Points on a hilly landscape, in no order, each with its height.
From any point a climber steps to the highest of the 2 points nearest to it. It stops when none of these is higher. Distance is the straight distance between rows; heights are no part of it.
<103>: [100 186 133  58 122 111 165  93 125 134 137 172 149 106 135  84 107 139
 125 111]  height 1.08
<1022>: [131  96 154 123  81 166 147  85 144 101 149  76 168 113 144 158 127 108
 142 109]  height 3.73
<755>: [135  56 145 124 127 144 140 145 144 107 149 107  92 148 119 179 191 145
 131 133]  height 4.35
<504>: [145 127 126 196 151 116  74 185 154 127 157 105 124 140  98  78 114 140
 146  82]  height 1.10
<243>: [ 98 159  90 209 125  90  87 159 141 134 117 131 114 162 147 112 116 131
  94 175]  height 2.56
<80>: [128  82 158  78 121  87 162  94 180 105 118  61 123  92 133 145  95 168
 137 101]  height 2.17
<700>: [129 128 105 153 157 147 111 136 119 158 115 132 106 151 166 124 133 139
 109 135]  height 5.44
<694>: [114 151 181  63 116 114 119 146 127  83  98  90 119 114 134 178 115 123
 143 108]  height 1.63
<107>: [116 186 113 113 123  93 136 136 137 115  85 143 120 152 135 154  93 122
 123 121]  height 0.48
<35>: [153 140 149 158 103 131  76  96 127 155 143 113 153 146 145 111 126 137
 118 159]  height 4.00
<989>: [136 187 147  36 163  99 155 155 131  60 109 124 123 119 137 181 119 131
 160 129]  height 1.51
<587>: [ 65 141 149  45 188 140 187 147 105 110 147 172  77 113 123 142  97  73
 190 111]  height 3.39
<99>: [121 188 145  98 118 127 124  98  69 142 148 140 143 139 136 129  92 178
 102  88]  height 1.35
<917>: [113 102  96 229 169 124 108 159 136 133 158 119 104 174  87  85 121 119
  95 153]  height 4.58
<9>: [205 129  69 157 141 132 118 101 126 143 130 126 173  88 151  92 160 167
 116 179]  height 5.69
<512>: [115 130 149 130 146 166 179 109 138 104 108 124 158 108 129 124 108  97
 135 126]  height 3.28
<877>: [134  66 154 157  77 152 129  89 142 115 163 107 164  82 121 145 150 137
 186 136]  height 4.13
<235>: [195  77 121 151 142 138  86 128 163 185 167 117  95 128 147 141 128 136
 120 131]  height 1.83
<64>: [ 86  97 135 121 114  84 119 172 130 136  93 149  71 167  94 131 151 128
  90 123]  height 2.18
<366>: [139 175 162  95 104 184 165 121 126 109 165 128 131 128 153 146  90  72
 164 122]  height 2.72
<839>: [101 116 103  95 132  93 134 179 157 170  85 183 107 174 123 169 158 123
 104 111]  height 2.67
<756>: [114 155 140 188 136 128  87 139 105  69 101  88 102 172 140 113 145 113
  76 148]  height 1.25
<636>: [ 85 195 136  11 133  79 137 163 114  65 135 134  81  90 138 187 135 126
 155 155]  height 1.40
<523>: [153 134 179 104 119 122 129 149 120 171 142 151  94 113 114 152 107 144
 211 146]  height 5.17
<874>: [120 143 123  83 126  91 186 144 135 142  96 143  90 107 133 158  85 138
 134 130]  height 0.62
<674>: [112 188  88 197 170  86  80 176 140 114  97 172  80 189 156 106 110 117
  84 137]  height 2.03
<330>: [169 142 174 116  91 164 147  96 124 121 168 145 118 128 109 155  72 118
 166 107]  height 2.40
<932>: [ 91 153 147  79  96 144 162 155 127  97 165 138 100 135 134 170  92  89
 157  89]  height 3.01
<47>: [130  83 152 100 101 104 177  85 167  88 114 102 114  96 123 122  85 108
 103 111]  height 2.38
<579>: [161  60 104 121 132 134 120 150 128 121 148 135 100 131 104 123 183 131
 103 126]  height 3.55
<91>: [124 170 148 104 146  84 157 135 113 159 112 168 104 114 112 120  56 158
 171 121]  height 0.76
<1067>: [148  78 124 167 100 121 126 155 165 124 148 110 147 170 100 168 179 151
 116 135]  height 6.35
<841>: [121 107  88 112 128  94 174 138 176 176 104 177 149 147 119 130 145 122
 113 125]  height 3.05
<683>: [117 138 124 187 129  96 111 183 138 131 123 110 133 121 136 123  84 150
 164  99]  height 0.46
<658>: [174  84 135 124 135 132  90  92 152 210 141 106 136 123 175 138 115 179
 159 129]  height 1.59
<453>: [102 150  98 171 102 145 146 106  96  72 136 155  91 133 101 110  97 131
  92 119]  height 0.98
<926>: [156 141 178 111 124 139 136 136 141 184 132 174 125 152 101 123 122 114
 164 127]  height 4.44
<59>: [112 108  92 203 164 117  90 153 145 103 137 105 142 145 130  69 170 131
  90 145]  height 2.65
<845>: [142 113 126 213 119 182  99 108 141 137 163  78 210 147 135 129 115  84
 116 145]  height 2.79
<418>: [153 124 118 157 138 105 100 132 162 114 147 100 171 184 101  94 131  94
  58 117]  height 2.49
<647>: [132 102 151 126 107 184  97 153  94  99  99  86  93 134 147 167 161  96
 137 151]  height 4.91
<1039>: [ 80 113 152 134 123 154 162  94 132  58 129 114 108 125 152 102 157 121
  98 166]  height 5.26
<40>: [118 155 118  75 180 149 170 156 109 141 148 159 137  92 115 128 156 117
 194 106]  height 3.77
<817>: [105 208 120  96 143 117 127 128  85 172 121 182 121 120 130  95  94 132
 137 116]  height 0.94
<998>: [156 137  88 118 115 146 121 129 138 162 130 144 118 109 157 150 116 103
 130 119]  height 4.86
<202>: [129  76 165  88  83  88 146  74 125 114 109 100 124 106 100 151 109 180
 148 127]  height 2.00
<317>: [118 110  74 196 100 102  96 121 139 162 116 115 160 161 120 100 128 134
  89 182]  height 3.35
<648>: [120 130  94 140  96 120  98 121 128 190  72 117 161 147 131 104 156 109
  83 149]  height 4.06
<28>: [112  89 137 140  70 129  95 109 106 139 135 112 139  88 137 124 148 162
 162 141]  height 4.56
<904>: [ 99 152 119 122 117 136 167 124 164  55 161 146 129 108 156 119 131 107
 109 144]  height 4.61
<331>: [138 150 123 173 143 103  79 152 148  81 127 104 104 193 116 126 127  81
  48 115]  height 1.74
<42>: [ 93 128  86 117 127  89 148 151 117  82  83  95 154  87  99 107 141 135
 122 106]  height 3.02
<49>: [102 205 105 182 160 112  83 158  85  90  90 135 101 184 137 120 148 125
  78 123]  height 1.65
<663>: [102 131 189  95 102 148 156 135 134 164 140 138 124 121 139 171  73 133
 211 123]  height 4.60
<666>: [ 93 140 142  51 132 122 159 156 123 127 165 172  60 109 129 125  81  83
 171  75]  height 3.23
<339>: [199  63 141 155 159 124  65 123 158 196 162 122 143 130 130  84 170 127
 143 153]  height 2.23
<248>: [172 115 122  75 119  90 171 105 167 128 156 134 134  69 140 138 101 151
 173 128]  height 0.37
<836>: [121 169 146  40 203 141 175 130  85 135 145 158  98  85 131 142 104 105
 185 138]  height 3.54
<27>: [ 82 154 106 117 128  81 186 133 175 148 102 177 136 144 120  93 118 148
 106 101]  height 3.44
<209>: [162  93 137  93 136 139  90  96  96 166 115 109 105 127 149 129 174 134
 102 155]  height 5.68
<241>: [ 96 173 136  63 133  84 132 164 128  92 150 171  48 116 137 159 122 114
 154 143]  height 1.29
<590>: [167 147 140 203 109 159 124 126 100 171 135 130 127 150 114 129  80 152
 134 114]  height 1.14
<41>: [170 132 158 165  72 159 127 123 121 128 139 145 120 174  98 175  82 137
 132 126]  height 1.80
<1040>: [118 108 120  63 114 124 196 129 140 134 145 152 130 101 115 153 108 114
 157 116]  height 0.49
<990>: [153 113 114 115 132 159  95 123  91 156 104 123 111 172 158 170 150 118
  68 133]  height 6.19
<256>: [186  50 124 151 165 138  73 139 125 147 152 108 135 136 112 126 202 138
 132 119]  height 2.81
<546>: [155 137  67 139 175 142 104 154 121 115  97 108 183 114 112 106 175 134
 105 144]  height 4.05
<567>: [138  72 140 222 162 149 100 161 150 120 157  90 126 162  86  95 117 127
 121 109]  height 2.34
<687>: [ 72 147 115  38 123 102 149 154 128 125 138 167 131 122 114 147 135  83
 156 105]  height 0.36
<447>: [155 117 158 174 121 165  90  61 144 153 141  92 201 157 159 129 101 127
 140 142]  height 3.52
<267>: [ 72 127 122 162  95  96 132 138 115  91 132 173  76 161 104 101 140 129
  76 123]  height 1.57
<1015>: [210  71 153  95 122 115  97  55 127 175 159 105 139  96 151 142 133 159
 141 114]  height 1.47
<309>: [172 129  78 116 166 168 135 120 116 127 113 114 171  70 114 138 159 133
 142 105]  height 4.74
<966>: [126 208 180 148 162 129 125 103  83 128 102 132 130 155 109 112 109 174
 117  93]  height 1.68
<583>: [100 135 166 153 135 178 114 120 111 137  86 102 154 132 133 121 122  98
 131 125]  height 2.71
<139>: [ 78 191  94  93 126  88 123 169 115  89 128 185  67 122 144 129 155 163
 121 146]  height 1.13
<311>: [133 162 130  66 120 125 170  79  75 149 145 156 150 106 142 143 101 149
 129 119]  height 1.19
<725>: [127  92 129 121 180 185 181 100 109 148 120 150 159 112 139 131 143 110
 137 105]  height 3.72
<265>: [118 137 125 153 102 124 101  80  97 167 107 131 137 170 133  93 126 136
  65 139]  height 4.59
<559>: [116 156 167 132 166 155 122 137  71 113  98  93 166 140 114 130 134 145
 134 104]  height 2.19
<805>: [153 102 112 159  95 114 105 118 156 119 166 135 159 182  76 112 169 129
  79 130]  height 3.78
<416>: [140 154  74 147 131  95 115 143 120 114  95 100 169  76 131 110 149 163
 103 144]  height 3.48
<953>: [ 97 103 104 179 144 159 125 149 164  99 163 132 138 136 130  98 159  91
  85 131]  height 1.77
<635>: [127 164 133 201 128 146 155 118  98 119 136 156 150 149 104  94  92 150
 103 129]  height 0.47
<570>: [120 128 135  86 170 143 156 124 109 147 130 154 181  88 104  99 161 107
 142 115]  height 4.17
<505>: [103  79 125 204 119 177 120 100 162 141 144  97 163 130 159 127 122 106
 135 181]  height 2.10
<138>: [111  96 164  75 104 124 155 118 113 107 123  91  96 117 116 183 125 147
 160  95]  height 1.81
<779>: [118 115 121 110  96  98 160 116 155  72  74  57 130  81 116 118 130 121
  97 115]  height 2.64
<429>: [ 91  91 142 178 113 172 123 134 164 128 158 122 130 121 143 114 129  88
 140 111]  height 1.64
<732>: [ 85 133 102 120 133  99 159 153 170  93 135 139 121 126 135  72 149 121
  96 118]  height 3.98
<1000>: [114 185 104 157 108 109 124 171 120 150  93 142 134 139 114 134  61 134
 150 122]  height 0.25
<189>: [149  95 128 104 107 156 129 145 148 175 140 167  92 138 153 147 135 107
 166 145]  height 4.47
<642>: [137 120 150  88 132 151 127 137 127 124 112 116  87 130 171 155 182 104
 125 149]  height 5.35
<488>: [162  81 101 127  99 119  82  91  98 174 115 109 166  78 135 132 177 165
 149 153]  height 4.95
<547>: [ 71 122 160 152 127 168 132 113  99  89 125 140 135 117 127  81 167 138
 137 154]  height 4.48
<918>: [190 129  85 134 151 143 140  90 138 129  92 111 171  90 124 135 119 159
 150 155]  height 5.19
<736>: [210 111  87 152 124 123  57  85  90 141 114  93 179  72 135 102 187 155
 113 173]  height 5.29

Where does a climber stop that starts at each point below?
<658> -> <1067>
<64> -> <1039>
<241> -> <9>
<91> -> <570>
<47> -> <9>

Call two points neighbours if one is among the 2 nearest of the other. Go from one point of each pair to the other, from neighbour to neighbour, staying as high as possible. Name the lowest point that can't be avoided.
<570> and <9> -> <512>
<917> and <1067> -> <756>
<523> and <990> -> <926>
<1039> and <570> -> <583>
<917> and <265> -> <429>
